Points, in no order, along strands that fork, close into loops and pass close to each other.
Two points are linked if the straight distance between their rows is under 71.9.
<401>: [ -4  48  25 -21  -7 -20 -19  25 -46  21 -62 -61  38  33  27 -28]
<355>: [-47 -14  13  -3  10   6 -13 -30 -23   6 -14 -59 -45   7  32  33]
<338>: [ 49  21 -33   0  -7   6  -1  18  -5  18 -40  37 -16 -37  -5   2]
<200>: [ 23  44  29  -5 -41 -14   8  44 -12  18   8 -27  69  62 -23 -19]
<341>: [ 28 -62 -35 -39  14   2  23 -15  54 -33 -15  69 -15 -76  11 -17]
<659>: [-21 -28 -11  22   3  12 -21 -31  -8   8   5  -9 -60 -20  -1  41]
<246>: [-19   9  -2  33  13  13 -14 -19 -11  -1  38   4  -5  21 -26  27]
<43>: [ 21 -33  -3 -26  13  -4  33   4  59 -11 -17  72 -26 -25  14  -2]
<78>: [ 41 -47 -32 -52  15  -1  35   7  64 -25 -23  66 -12 -87  29 -23]
<374>: [-67  13   2  45  24  11 -26 -43 -32 -20  55 -54 -17   9   8  37]
<668>: [ 62   1 -36 -34   2   1  26  21  47 -14   3  77  27 -56 -13 -43]
<474>: [-45  21   8 -12  11 -17 -27   5 -65  -5 -59 -83  10  17  43 -42]
<473>: [-43   5   8 -18   8  -7 -17 -10 -47  13 -59 -78 -21   7  45  -2]
<42>: [  6  34  37 -10 -52 -20   3  42 -12  20   7 -46  87  75 -13 -39]
<594>: [ -2 -14  24 -17   4   3  21  -6  26  12 -35  14 -38   5  30  34]
<657>: [ 10  27  30   2  -8  -8  21  23  20   2  33  20  47  62 -22  -2]
<39>: [-22  25  37   0 -42 -23   5  37  -6   2  36 -45  99  80  -3 -52]
<617>: [ 56 -10 -36 -37   6   1  30  22  48 -17 -24  78   5 -56   9 -29]
<115>: [ 12 -72  -4 -12  -8   9  -9 -20  31  15 -19  16 -70 -58  23  28]
<530>: [-18   1 -14  31  11  17 -20 -27 -11   2  19   3 -32  -7 -23  34]
<412>: [ 28  10 -29  47 -16  18 -24   2  -6   8  52  21  11  -6 -66   5]
<544>: [ 20  -9  16 -27  -8  -1  16  11  16  27 -65  13 -41 -26  48  28]
<137>: [-46  10  18   0  14   2  -3 -17 -22  -5  -2 -33  -5  29  24  20]
<654>: [ 39  27 -18  -6  -9  -1   7  28  -5  26 -64  17 -16 -33  13  17]
<623>: [ 11  34  12  -7  -8   0   0  14 -23  24 -48 -21   3  15  10  12]
<545>: [ 23  34  28  -1 -21  -4  13  29  -5  13  13  -1  56  53 -20  -9]
<620>: [-23  13  22 -15   6  -4   4  -1 -16  17 -48 -27 -11  25  32  20]
<539>: [-37  26 -11  47   9  12 -37 -32 -48 -10  47 -54 -14   3 -26  30]
<634>: [ 36 -10 -33  41 -12  13 -12   2  10   3  61  44  18 -15 -70  -7]
<547>: [ -6  16  41  13   3  -5  24  19  37  -7  80  16  64  77 -26  -2]
<568>: [ -5  11   3  39  -2   9  -9   0  -5   5  66   1  22  38 -42  19]
<206>: [-14 -18  10  10  20   5  12 -21  42 -15  24  53 -29  11  -8  20]
<262>: [ 35 -56   6 -37  -8  -5  29   7  49  14 -42  43 -53 -46  50  18]
<446>: [-31  39  16 -21  -1 -24 -21  17 -56   7 -59 -68  33  34  34 -48]
<259>: [ 26 -16 -14  -7   8   5  10  -4  31  -1  -8  64 -13 -24 -12   2]
<194>: [-79  12  -3  31  24 -27 -27 -23 -79 -44  15 -93   0   2  37 -51]
<642>: [ 31   6   2 -18  -7   4  10  19   0  30 -68  -2 -43 -25  27  25]
<116>: [ 10  32 -21  29  -6  16 -32  -7 -54  18  -4 -37 -15   1 -33  26]
<209>: [ 26   2 -14   2   2   6   2   2  13  -1 -11  43 -16 -13 -14  16]
<267>: [ 23  22 -22  32 -15  16 -27   4 -36  22  14  -3  -1  -2 -48  19]
<175>: [ 10  46  13 -11 -12  -5  -9  23 -42  23 -36 -33  28  35   2  -2]
<395>: [ 23 -35 -31   3  20   9   7 -18  44 -22  25  74  -4 -41 -33  -6]
<409>: [ 30 -40   8 -47   5  -8  42  14  70  -6 -34  69 -29 -31  35   3]
<214>: [-77  -1   4  29  24  -1 -21 -44 -48 -30  25 -79 -22   2  29  17]
<85>: [-58 -18  12 -16  10  -4 -13 -23 -41   0 -29 -91 -41   4  45   7]
<317>: [-33  21  -9  27   7  12 -30 -24 -56  -1   7 -58 -19   6  -8  16]
<114>: [ 57 -21 -42  19 -12  11   0  12  36  -8  60  56  46 -37 -81 -34]
<133>: [ -6 -49   0   4   0  14 -15 -28  14  10 -17   3 -70 -42  11  44]
<2>: [-15 -28  15 -11   8   5  18 -22  35  -2  -7  35 -46   4  11  31]
<66>: [-15  31  52  -9 -25 -19  20  31  21  -5  42 -14  86  88  -3 -30]
<616>: [-62  22   7   6  13 -21 -21  -9 -68 -15 -19 -85  10  16  34 -44]
<510>: [  5 -23 -11  21  25   9   2 -22  46 -14  51  71  -9   0 -40   6]
<368>: [ 27 -67   1 -24  -9   2  16  -9  34  19 -30  32 -63 -52  37  19]
<118>: [-80  11  -5  28  23  -3 -31 -36 -66 -32  22 -93  -9   1  26 -12]
<256>: [ 66 -19 -40  -7  -7  10  15  15  43 -25  58  68  53 -46 -68 -50]
<641>: [ 66  -5 -35 -19   3   2  18  20  41 -20  22  76  33 -42 -42 -43]
<627>: [-23  23  47  10 -14 -14  27  24  25 -14  66  -2  83  86  -7 -21]

How many points has the smallest loop of links through each point below? Write none if it is on no loop.
<623> => 10
<259> => 11
<657> => 8

Name the points in between on the shortest way along the links from the first point to the second, in order.
<39>; <547> => <66> > <627>
<317>; <641> => <116> > <267> > <412> > <634> > <114> > <256>
<137>; <401> => <620> > <623> > <175>
<341>; <256> => <78> > <617> > <668> > <641>
<627>; <545> => <547> > <657>
